Points on a hilly landscape, in no order, each with its height.
From any point a ball rolls to the lowest of the 2 points nearest to it. It stops when none of these is lower. Distance is the straight distance between rows; heights are no part of it.
J_65: [114 149 149 118 137  99 135 137 157  79 153  97 126 113  98 141 156 161
 142 125  91 108 115 134]  h=630
J_721: [129 144 139  99  91 123 132 152 101 117 151 136 165 117 125 144 155 158
 135 114 137 177 113  74]  h=582
J_312: [132 134 103 136 158 125 116 118 164 135 127 130  78 116 112  86  98  71
 102 129 118 109 100 166]  h=72
J_234: [ 91 120 144 125 142 133  97 141 136 103  68 113 179 148 140 143 162 193
 156 129 197  69 192 108]  h=619
J_714: [130 106 120 117  65 124 120 157  90 134 134 136 175 123 168 144 174 125
 151 155  80 210 124  86]  h=612
J_79: [113  87  84 185 112 111 118  99 133 120 123 108  85 168 107 128  91 107
 134 186  79 140 126 152]  h=274
J_640: [101 111 109 169 147 119 136 114 124  93 141 144  97 100 102 161  90 124
 132 157  43 108  80 134]  h=570
J_389: [116 161 154 138 158  97 141 117 165  87 137  93 107 133  98 147 139 174
 133 130 109  78 127 148]  h=648
J_637: [136  97 116 118  83 119 104 157 122 123 120 136 162 128 155 128 166 102
 161 162  78 192 131 113]  h=629
J_237: [115 112  93 154 113 120  98 127 121 125 115 107 114 169  68  96  88 132
 143 150 154 125 152 144]  h=703
J_852: [118 104 119 153 150 125 118 135 136  96 154 124 121 105 108 138  93 111
 161 147  55 137  94 140]  h=590
J_698: [ 49 142  97 118  61 116 143 150  88 113  77 134 149 131 142 138 186 202
 124 124 191 159 135  77]  h=455
J_296: [118 174 120 140 144  85 146 109 149 115 118 154  51  98 125 131 154 120
 100 115  57 108  79 156]  h=376
J_436: [119 177 136 156 154  96 165  92 153 117 118 134  44 125 110 144 122 157
 101 107  96  59 109 167]  h=428
J_646: [147 169 136 124 180 130 156 112 135 147 141 146 102  80 122 147 112  77
  85 100  79 126  68 154]  h=310
J_762: [ 77 104 141 124 137 156 136 158 121  98  83 160 178  80 171 116 134 167
 165 115 204 106 152  84]  h=575
J_220: [141 124 121 113  80 122 134 150  82 133 153 138 168 127 135 145 148 127
 130 135 111 210 112  82]  h=597
J_4: [118 100 160 126 159 143 114 152 116 108 157 115 193 109 121 157 105 179
 173 106 142 103 158 104]  h=485
J_352: [168 133 149 113 148 173 150 117 106 169 154 127 142 135 125 101 100 130
  90  97 207  98 166 138]  h=324
J_896: [181 184 187  76 150 133 176 109 142 157 161 128  99 130 169 149 143 138
 110  66 148 128 118 140]  h=150
J_100: [122 138 114 159 151 107 155 104 124 114 140 130  93 128  88 140 102 126
 118 138  77 122  92 148]  h=550
J_524: [ 95 159 145 104  88 122 147 133 118 128 105 132 147 137 167 162 196 217
 116  97 207 120 139  64]  h=499
J_41: [178 136 166 104 162 173 162 109 125 160 170 128 162 142 143 136 106 141
  99 106 192  95 157 123]  h=361
J_75: [139 140 181 103 149 129 128 117 143 121 123 125 165 149 149 145 152 180
 130 123 180  95 175 109]  h=723
J_550: [140 126 192  93 134 144 145 128 128 114 152 140 183 125 171 183 163 187
 128 104 161 108 144  47]  h=533
J_858: [131 167 177 113 157 114 132 114 166 108 127  90 130 177 130 164 171 190
 125 125 137  79 167 143]  h=686
J_342: [118 148 102 129  74  89 128 105 121 166 112 105  57 181 116  90 159  93
  99 125 109 170 143 178]  h=697
J_97: [126 141 108 149 143 103 138  99 136 151 122 125  60 135 104 104 105  75
  93 123 103 130 103 171]  h=136
J_851: [ 90 127  98 123  66 118 123 147  69 124 100 140 164 147 121 130 153 175
 135 129 164 178 143  80]  h=425
J_121: [140 151 117 138 163 111 151 103 127 149 122 159  85  93 121 150 127  74
  80 118  45 143  60 147]  h=280
J_881: [147 117 129 125 163 167 112 153 139 116 168 127 157  77 120 121  89  92
 138 127 106 117  94 151]  h=415
J_804: [135 102 100 164  97 111 138 105 105 142 125 101 115 181  99 130 119 118
 130 169  81 178 135 139]  h=318
J_496: [136  67  95 164 133 162  83 144 140 149 139 131 137 117 150 125  75  50
 150 171  74 147 112 162]  h=336
J_88: [112 137 176 104 109 131 152 123 124 123 124 139 168 131 174 182 170 207
 116 102 192 111 143  47]  h=517
J_38: [107  82  75 185 123 118 118  92 142 118 114 135  55 137 134 134  79  87
 119 194  78 120 110 143]  h=234
J_247: [117 153 126 172 160 131 150  91 151 116 129 103  63 155  90 140  88 162
 109 127 141  40 140 173]  h=476
J_323: [137  99  93 127  77 110 109 137 131 133  95 128 145 150 148 107 184 101
 163 176  88 181 149 122]  h=645
J_552: [170 127 131 117 173 173 130 140 134 128 166 125 170  89 125 121 100 112
 122 115 147 108 115 137]  h=394
J_16: [141 120  94 117 132 150  96 142 135 147 114 146 148 117 115  60 110  86
 124 122 181 121 140 145]  h=144
J_701: [141 132 156 120 144 130 144 121 104 112 158  90 177 132 101 170 115 194
 147 108 148 111 143  98]  h=518
J_368: [137 147 111 102 117  90  96 127 166 135 108 124  93 135 125  76 166  74
 123 135 100 153 107 152]  h=410
J_957: [110 149 114 136  88  87 140  92 112 184 108 109  20 163 125  99 150  93
  87  98  89 163 128 196]  h=712
J_209: [145  94 121 126 152 173  91 159 133 132 155 142 166  80 129 128  85  66
 146 139  90 157  93 146]  h=383
J_377: [162 143 145 111 125 159 147 113  95 181 150 129 116 135 110  93 102 102
  91  75 195 127 150 140]  h=276
J_776: [131 125 176  96 117 130 139 148 117  99 159 120 183  95 149 178 156 188
 149  95 146 124 126  47]  h=549
J_473: [154 137 114 113 156 143 109 135 168 137 131 124 111 107 116  65 109  82
 113 119 158  99 125 161]  h=157
J_553: [133 128 124  97 114 149 115 167 124 127  97 179 163  83 149  90 144 100
 138 121 187 143 123  91]  h=521
J_616: [108 115 118 149 146 127  86 141 164  91 123  95 142 144  89 125 101 173
 167 142 162  65 158 139]  h=666
J_17: [119 127  83 122  62  98 109 133 135 133  96 123 128 175 123  95 179 118
 140 166 109 174 148 136]  h=662
J_233: [125  93 119 107  81 141 108 166 103 129  91 178 174  96 175 124 159  82
 154 141 124 196 118  81]  h=472
J_146: [135 101 177 102 167 176 132 107 141 133 136 164 195 168 171 152 131 173
 100 143 190  83 182 114]  h=555
J_784: [125  90 170 112 170 162 120 136 127 113 142 127 211 126 150 165 123 193
 153 122 170  86 175 100]  h=514
J_461: [134 176 147 136 164  97 153 106 173 112 126 135  64 102 126 133 147 135
 108 107  85  74  93 159]  h=402
J_965: [121 134 164  93 108 124 126 163 106  92 166 120 173  92 127 155 159 168
 152 105 116 153 117  67]  h=566
J_523: [121  77  82 148  88 130 100 134  96 139  96 144 155 165 119  96 109 102
 160 161 142 167 168 125]  h=145
J_759: [155  55 109 162 101 141 107 144 117 151 117 123 164 137 171 129 113  76
 189 170  81 166 149 128]  h=255
J_476: [141 120 112  93  90 137 113 159 109 134  95 171 153 104 154 105 154  86
 135 128 149 188 114  82]  h=493
J_821: [132  97  77 125 111 141  96 133 120 152 103 141 136 151 110  68 100  77
 134 145 160 147 151 140]  h=61
J_532: [137 150 127 149 156 120 148 110 132 120 145 110 104 130  86 122  90 134
 118 122 119 103 118 155]  h=527
J_954: [155 148 135 125 153 146 159 110 102 169 157 118 105 127 100 107  92  94
  88  91 151 131 118 153]  h=221
J_340: [107 145 101 150 124  79 130 101 164 116 109 141  46 125 134 122 156  97
  97 157  53 129  86 153]  h=345
J_155: [119 134 147 129 144 117 134 143 141  86 159 113 132  92  98 140 133 134
 151 132  54 126  97 129]  h=611
J_849: [118 155  91 120  61  85 121 123 134 155 112 104  85 193 120  96 180 126
 114 153 113 168 146 164]  h=681
J_732: [ 98 113 127 113 127 166 137 161 114 114  85 182 172  73 167 104 127 127
 149 113 214 123 128  83]  h=551
J_652: [151 162 169 104 154 120 143 123 154 111 139 112 141 139 118 129 149 159
 134 112 153 100 147 135]  h=705
J_95: [176 179 166  80 122 122 166 120 111 160 172 124 111 125 141 145 133 124
 101  69 147 157  99 111]  h=105
J_609: [119 125 107 148 134 131  99 134 137 114 124  96 124 158  71 103  94 153
 146 135 171  85 157 146]  h=685
J_188: [171 171 175  99 160 129 163 112 141 154 151 119  97 130 138 122 131 116
 103  83 156 109 128 155]  h=146
J_574: [154  80  97 148  94 136 116 126 101 158 109 124 155 160 138 112 114  89
 154 166 116 187 151 118]  h=199
J_836: [111 137 116 169 150 118 135 108 142 104 139 101  84 148  73 128  85 152
 122 138 126  80 129 160]  h=503
J_789: [133 136 107 157 138  98 155  96 126 155 108 148  75 124 138 144 130  75
  74 140  34 154  83 148]  h=307
J_190: [140 145 124 131 132 115 143 105 105 172 135 120  77 150  95  95 103  82
  89 102 130 153 122 165]  h=194
J_184: [123 123  92 134 105  92 116 106 172 124 106 120  67 143 138 105 158  74
 121 169  66 148 109 155]  h=375
J_164: [ 97  97 123 143 108 118  98 155  82 111 144 115 175 136 103 137 103 164
 176 133 120 162 146 107]  h=429
J_115: [152  57 108 173 125 149 104 130 142 152 127 114 136 131 170 146  94  52
 169 180  59 158 120 148]  h=301
J_232: [183 167 174  92 174 152 157 108 154 179 145 134  90 117 168 111 125  92
  86  67 157 101 129 183]  h=203
J_428: [121 183 155 135 148  99 147 109 173 107 117  90  81 172 117 156 159 187
 127 119 122  69 142 175]  h=667
J_694: [114 163 127 169 161 117 159  85 139 128 124 129  33 137 109 144  97 152
  94 106 129  33 128 180]  h=452
J_905: [122 134  99 136  78 109 131 124  87 147 129 103 132 186  95 131 142 150
 122 155 117 191 145 130]  h=357
J_593: [100 104  78 176 144 123 111  95 146 104 125 159  51  97 133 124  73  86
 100 174  87  85  85 140]  h=189
J_615: [173 157 136 108 183 162 151 123 133 147 159 127 132  83 127 131 101  88
  93 105 123 109  92 156]  h=352
J_42: [134  95 179 103 165 178 131 132 140 123 141 159 212 120 182 153 129 168
 129 129 180  84 167  95]  h=536
J_138: [120 104 137 126 133 134 107 160 100 105 160 120 184 110 104 137 103 164
 173 114 133 136 143 102]  h=459
J_572: [124  89 134 114 100 161  89 187  97 126 119 171 187  87 173 136 127  83
 173 132 113 187 118  87]  h=448
J_241: [107 124 108 133  82 109 115 145  80 119 129 109 161 165 100 138 138 177
 150 141 133 179 149 105]  h=393
J_773: [ 83 109 152 124 145 142 125 141 132 102  71 138 179 114 163 132 150 180
 157 123 209  87 180  90]  h=598
J_70: [104 113 151 133 159 127  85 141 159  97 107  92 167 148 113 139 143 190
 164 136 162  62 187 129]  h=643
J_847: [166 154 149  96 123 124 158 125  99 150 162 126 130 124 115 136 122 108
 101  96 129 178  95 103]  h=147
J_596: [136  99 136 115 117 162  82 181 123 126 137 152 173  86 143 127 117  75
 167 139 105 164 111 123]  h=418
J_103: [118 116  77 158 161 141 114 107 163 123 134 137  62  98 120  94  80  73
  90 150 112  92  85 162]  h=134
J_96: [ 58 171 123 113  70 121 154 148 112 126  79 130 128 128 174 149 204 216
 109 106 216 128 123  66]  h=481

Where does a ball stop that starts at each point below?
J_496: J_821
J_836: J_340
J_905: J_312
J_609: J_209
J_377: J_312
J_389: J_340
J_762: J_209
